Points on a hilly landscape, in no order, each with its height.
A climber steps from a point to whichever of its 2 nearest points has the largest rise for the distance, and stops where none of them is higher. Distance is the straight distance between rows; heights are no part of it.
J968: [ 57 -18  45  33 -45  27  -5 -51 -46   5 -66 -30  20  -9  22 -97   1 -16
 -67 -12  -6 -32  16 -36  81]  (h 174)
J899: [-17 -28 -13  30  42  -6  70 -16  -5 -55 -45 -54  35 -27  -6 -78  14  -8
 -23 -32  16 -59 -48  22   0]  (h 228)
J392: [ 17  13  34 -41  35 -14 -49 -29 -44 -41 -47  23 -49 -19  12  33 -10  25
  14 -18  76 -30  74 -29  36]  (h 299)
J360: [-32  18 -34 -76  61 -15 -63  25  21  -6  -1  -3 -56   6 -29  57  21  12
  42  11  38  -8   5  28  -3]  (h 416)
J308: [ -3  -2  12  31 -18  11  -8 -17 -43  10  15  11 -20 -35  24  64 -31  -8
  33  11  24  40  60  14 -16]  (h 531)
J267: [-17 -11  18  24 -67  -7  13  -6   9  71  67  51  12  12   1  17  -8 -44
  36   6   1  90  60 -17 -28]  (h 153)
J201: [ 26  23  25  32 -22  45  -2 -73 -97 -23 -84 -66 -34 -20  54   5 -10  12
 -28  50  34 -23  49  -1  89]  (h 41)
J504: [ 66  -8  48  -1 -13 -12 -56 -24 -22 -13 -25  23   4 -11  29 -64 -17  20
 -41 -48  17 -22  32 -16  56]  (h 232)
J388: [ 32  -4 -40  29 -30  38  26   7  14 -22 -34 -87 -11 -37  18 -53 -17  29
 -60  12 -51 -11   1  43   7]  (h 529)
J670: [-51 -36 -32 -17  14  -4  12  33  30  33  61  40  74  71 -80  -8  -2 -39
  12   1   3   2 -86 -47 -51]  (h 115)
J347: [  1  -1  40  35  -7 -42 -19  18  -1  20  15  25 -27 -23  -1   1  42 -37
  11 -34   1  22  -8   7  20]  (h 219)
J696: [ -7  10  -7 -48  52 -17 -44  -3 -28 -33 -20   1 -49 -13  -2  50  10  28
  29 -10  66 -18  55  19   3]  (h 341)
J218: [  0 -16 -66 -28  -8  41  34  14   8 -41  78 -18  83 103   0 -57   1  95
 -26   0 -73  27 -68  -9 -85]  (h 156)
J617: [-15   8  56  35 -54 -28   0 -11  22  52  20  57 -28 -17  25  16  -5 -50
  33   9 -24  78  54 -14  -1]  (h 181)
J402: [  22  -17   -1   39    2   12   33  -30  -36  -50  -69  -65   41   -4
    6 -113   15   -3  -55  -34   -4  -49  -34    9   29]  (h 183)
J179: [ -10   25   23   28   -1  -34   26   30   36    3  -47  -23 -100  -57
  -25   30   35  -38  -10   14  -22  -16  -18  -30   39]  (h 288)
J857: [  2   2 -67 -35  21  20  -7  48  21 -43  68 -11  62  66  -4 -38 -16  79
 -28  -5 -64  12 -98  17 -60]  (h 242)
J28: [-57 -34 -43   2 -18  -4  10  17  42  69  71   1  48  79 -90  26  -7 -59
  25  23  31  33 -76 -42 -41]  (h 85)
J702: [ -2  33  99  65 -27 -19   6 -56 -62   1 -57  39 -34 -13  57  48  20 -25
   5  26  12  -3  45 -30  84]  (h 431)
J805: [-40  26   5  57  25 -20  60  -5 -21 -10   2 -50 -49 -29  14  40  72 -16
  45  22  42  15 -19  72   9]  (h 150)
J732: [ 28 -28 -25 -28  55   5 -13 -21 -16 -70 -39 -45  37   1   5 -52 -18  49
 -11 -33  38 -61  -9  37  -7]  (h 155)
J631: [-45  42   3 -51  41 -25 -63  12  30 -10 -27  -4 -93   9 -17  87  37   3
  60   8  27  23  35  -6  11]  (h 504)
J137: [-12  50 100  44  25 -40  15 -32 -32 -13 -68  23 -51   2  14  83  80 -34
  57  -4  50 -15  29 -44  46]  (h 91)
J829: [ 17  16  52  25 -54 -16 -16 -27   6  24 -10  54 -34 -34  47   3 -38 -11
   1  19 -22  54  79 -13  20]  (h 207)
J927: [  24    4  -54  -73  -38   57   25   16   54   20   60   42   85   77
    8  -42  -28   38  -22    7 -108   -1   15  -50  -74]  (h 507)
J542: [  15   -7  -58  -42  -25   45   31   32   51   13   17   11   55   26
   -5  -49  -35   29  -49    2 -112  -17   -1  -42  -64]  (h 376)
J997: [-32  24 -45 -66   2  27 -59  30  73  79  49  47  25  48 -41  18 -59 -41
  22  46 -36  25 -71  -9 -28]  (h 30)
J217: [-28  61  76  34  33 -16  51 -53 -78 -37 -90  -7 -46   4  30  74  95  -1
  25  22  77 -38  35 -18  63]  (h 76)
J652: [-39 -38 -39  22  38  -5  87  25  13 -45 -23 -28  46 -12 -27 -75   1  -7
 -37 -26 -33 -46 -71 -20 -44]  (h 295)
J513: [ -1   9 -25   4 -38 -13 -34  48  39  44  75  16 -13   1  -7  -7   1 -13
   1 -13 -40  70 -14  14 -10]  (h 304)
J933: [ 11 -49  -4 -46  35   2 -21   1  19  -1  -8  47  61  -5 -34 -14 -46   0
  -3 -15  -3 -58 -17 -19 -33]  (h 247)
J791: [  0  17 -48 -63   0  41 -39  40  47  41  63  37  64  60 -35   9 -54  14
   3  34 -51  10 -66   1 -50]  (h 24)
J294: [ -1  23  91  69 -48 -30  43 -23   8  32 -52  29 -55 -40  17  18  28 -53
  -9  29 -33   8  19 -44  57]  (h 359)
J526: [-30  53  72 -11  21  10  33 -36 -59 -61 -94 -18 -71   4   4  64  70  26
   8  24  85 -30  68 -54  84]  (h 62)
J32: [ 51   8  -1 -33 -18  11 -42  -9  12  14   1  17 -13 -29  34  17 -79  30
  -5   6 -15  15  62  11 -16]  (h 43)
J633: [ 30 -16 -41   8 -32  26  -5  33   3 -11  64 -14  56  27  13 -47   2  46
 -28 -33 -46  34  -9  32 -37]  (h 265)
J247: [-10  20  56  23  20 -34   4 -10 -21 -18 -41   4 -62 -27  -2  52  60 -20
  37  -7  42 -16  21  -6  34]  (h 109)
J323: [-15 -20 -17  20  14   8  16 -12 -41 -10  23 -21   7 -28   0  49 -14  -1
  41   6  60  13  22  42 -33]  (h 457)
J174: [-16  -8  19  67 -23 -23  28  34 -13  37  47   9  -2  -6  -6 -10  66 -46
   0 -29  -4  40 -27  19   2]  (h 170)
J697: [-53 -25 -46 -16   7   6 -24   7  46  66  52 -11   8  49 -71  70 -27 -48
  53  46  41  32 -64  -7 -36]  (h 65)
J749: [ -3  16  -6  48 -10   6  33  -1 -14 -21 -30 -64 -56 -56  16   0  30   2
 -21  27  -9 -12   1  53  39]  (h 225)
J536: [-56 -46 -45 -16  32  16  50  34  15 -13  40  36  87  65 -71 -33  -6  -4
  -6   9 -30 -24 -93 -51 -73]  (h 160)
J372: [ 13 -36 -50  -5 -44  41  18   6 -18  13  92  -2  92  52 -11   0 -40  44
   4  -1  11  47  24   9 -65]  (h 80)
J343: [-28   2 -15  32  49 -19  47   0 -16 -45   9 -54 -13 -22   9 -24  45   1
  17  -9  50 -13 -25  83  14]  (h 103)
J176: [ -7 -16   6 -18  55 -22  21 -13 -13 -48 -45 -27 -22 -33 -25  -7  31   0
   6 -19  67 -69   1  19  18]  (h 161)
J316: [ 27  16   5 -25 -21 -27 -62  29  40  29  40  42 -14 -10  13 -19 -26   5
  -7 -20 -37  42   7  11   4]  (h 244)
J251: [ 14 -16 -51   7 -25  36  24  23  -3 -38  59 -21  71  73  25 -87  28  65
 -39 -45 -79  32 -27  -1 -56]  (h 180)
J730: [ 30 -11  -3 -15 -58  12   4   6  29  41  50  52  44  10  25 -47 -24  -3
 -16 -16 -48  39  70 -16 -29]  (h 287)
J951: [ -7  11 -43 -27  36 -29 -58  71  30  -5  47  13  -5  19 -24 -17   9   5
 -10 -35 -23   5 -74  18  -6]  (h 444)
J90: [  3  44  49   8   1  34  -1 -60 -94 -55 -78 -20 -61  -8  48  41  12  25
 -12  32  67 -24  73 -38  89]  (h 49)
J722: [-23 -43  10  -2  12 -25  -1  10  22  45  29  32  22   0 -47  27  -2 -56
  38 -14  20  11 -22 -22 -33]  (h 375)
J194: [  4  15  33 -11   8 -58 -79  23  27  21  28  55 -41   0   6   0  12 -23
  27 -44   3  42  -5  -2  25]  (h 271)
J139: [ 38 -15 -41 -53  49  11 -29  12  22 -60 -23 -26  32  14  -4 -43 -31  62
 -36 -24 -23 -64 -47  18 -17]  (h 119)
J872: [ 10 -24 -34  16  -6  15   1  11 -17 -13  47 -28  32  -9   8  -1 -13  30
   7 -10  12  25   8  56 -28]  (h 366)
J475: [ 33  -5  33  -4 -66  -2   6 -24  27  43   0  66  10 -17  48 -47 -45 -14
 -11   6 -35  45  96 -20  -9]  (h 236)
J928: [ 22 -22 -53 -12 -21  39  32  20  47  -5 -19 -43  25 -27  -8 -35 -44  27
 -51  12 -76 -27  -8   4 -41]  (h 429)
J382: [ 10 -15 -50 -36 -15  23 -28  23  13  28  81  11  60  39 -29  26 -55  30
  16  18   4  34 -19  24 -53]  (h 51)
J533: [-26 -41 -42 -24  47   8  28  30  21 -44   0  12  68  23 -35 -56 -17  22
 -31 -12 -52 -48 -82 -29 -62]  (h 223)
J573: [ -2  30  93  77 -35 -12  53 -54 -48  24 -70   7 -35 -29  39  44  54 -37
 -10  39  -5 -31   0 -32  83]  (h 396)
J268: [-40   3  -2  34  15 -15  24  -4 -22   2  24 -36 -36 -13 -12  83  36 -24
  75  16  61  43  -5  38 -20]  (h 117)
J310: [ 29  19  -4 -64  22  -8 -77  -8   0   2   4  37 -28 -13  25  48 -74  29
  25   2  24   3  54   1 -11]  (h 54)
J488: [ -2 -46  28 -32   9 -27 -15  -9  28  40  10  77  45  -6 -28  -5 -36 -42
  24 -23  11 -10  14 -40 -33]  (h 306)
J118: [  3   6   1 -32  44 -50 -72  42  18 -15  15  24 -34  -1 -18 -10  30  -4
   3 -47  15 -13 -33  10  24]  (h 340)
J369: [-52  26 -10 -27  14 -20 -72  -1  58  35  12  -6 -80  16  -6 100   5 -37
  86  21   3  64  -3 -15  -3]  (h 430)
J623: [-32  44   3  58  18  -4  62 -25 -38 -28 -38 -73 -56 -38  43  10  66   3
   1  42  25 -18  -1  87  54]  (h 190)
J253: [ -2  15  46   7  29 -23  29 -23 -32 -38 -69 -25 -62 -33  -9  11  68  -4
   0   0  68 -59  10  -9  62]  (h 131)
J8: [ 43  -6  35   5   7  10 -41 -45 -68 -29 -45   2 -12 -26  37  -8 -23  19
 -13 -22  59 -26  61  -6  42]  (h 267)
J646: [ 44   5 -35 -61 -57  38  14   9  57  42  54  49  70  47  34 -49 -47  23
 -17  -1 -76  24  67 -23 -57]  (h 371)
J498: [ -6  23  60  34 -26 -51  11  11  53  33 -37  27 -86 -42  -2  18  14 -58
   2  10 -39  24   3 -48  32]  (h 322)
J208: [ 41  -6  67  34 -30 -15 -13 -20 -27   6 -37  23  -8 -22  23 -79  19 -20
 -55 -33   1 -28   9 -35  82]  (h 199)
J837: [-26 -43 -26  22   2   4  70  27  21   2   2 -13  35 -26 -37 -34   8 -29
 -19 -16 -32 -25 -30 -13 -44]  (h 377)
J328: [-36 -56 -10  27  13 -13  70  11   8  10  33  -5  52  -2 -53  -3  20 -41
  20 -15  30  -8 -47  -3 -50]  (h 515)
J831: [  3   1  61  69 -20  -4  70 -50 -46  19 -73 -19 -18 -48  12  -3  52 -42
 -23  11  16 -52 -13  -9  55]  (h 362)
J838: [  4  15 -71 -39  41   5 -33  66  36 -34  44 -20  17  30 -13 -18 -15  53
 -19  -4 -42  -3 -90  44 -27]  (h 333)
J863: [-25  -2   4  75   7 -21  61  17 -30  -4  28 -27  12 -12  13 -41  70 -29
 -10 -28  15   8 -55  59  10]  (h 116)
J4: [  68  -26    7   14  -34   43    2  -43  -28  -24  -80  -55   56   13
    6 -113  -19    7  -69  -32  -25  -33   10  -34   29]  (h 152)
J416: [-10 -25 -22  13 -62   9  15  10  -5  50  99  22  56  39 -26   1  -8 -11
  16  -1  19  68  34  -7 -37]  (h 118)
J835: [  1  23  53  58 -19   6  -6 -40 -75  -4 -25  19 -32 -30  58  55 -10 -10
  10  17  18  18  69   3  28]  (h 474)
J499: [-40 -13 -53 -30  13  14 -15  39  61  53  36   9  11  18 -63  37 -33 -38
  21  40 -22   8 -66  -6 -38]  (h 48)
J802: [ 88   1 -23 -46 -26  42 -37 -12  23  11 -23 -24  21  -1  44  -9 -91  65
 -41 -10 -39  -6  46  15 -23]  (h 31)
J852: [ -9  45   3  49  -6  37  23 -59 -94 -34 -71 -80 -51 -23  71  35  16  24
 -18  67  26 -10  48  45  70]  (h 35)
J474: [-29  16 -26 -21 -19 -18 -67  20  54  56  55   9 -45  11 -14  54 -18 -30
  48  14 -19  82 -19   6  -6]  (h 378)
J132: [ -15   35    7   19   -2   -6   21    6    6  -33  -52  -55 -104  -50
   -8   34   49    6   -4   36    4  -20   14   16   55]  (h 256)
J941: [  48   33  -14 -106   36    7  -83    3   28   18   -1   47    6    5
   17   32  -93   37    7   18    0  -29   19   12  -15]  (h 67)
J503: [ 35  -4 -35 -74  49  12 -58  14  13 -25  -1   3  15   2  -5  10 -45  55
  -5  -8  13 -49  -6  32 -14]  (h 89)
J651: [  3 -44  -5 -12  37  -8   3  -8  -9 -27 -18  -3  27 -28 -22  -9 -10   2
   6 -28  38 -51  -4  13 -17]  (h 198)

Call two points neighbours if one is among the 2 nearest of the other. Go from one point of each pair to the other, from neighbour to neighbour, staying as high as possible. Name the lowest point that can't be avoided.
J927, J951 => J218
J631, J328 => J4
J388, J308 => J749
J388, J927 => J542
J631, J194 => J316

Where does a climber stop that starts at each point below?
J791 => J927
J28 => J328
J968 => J631
J201 => J328
J176 => J328
J32 => J328
J749 => J308
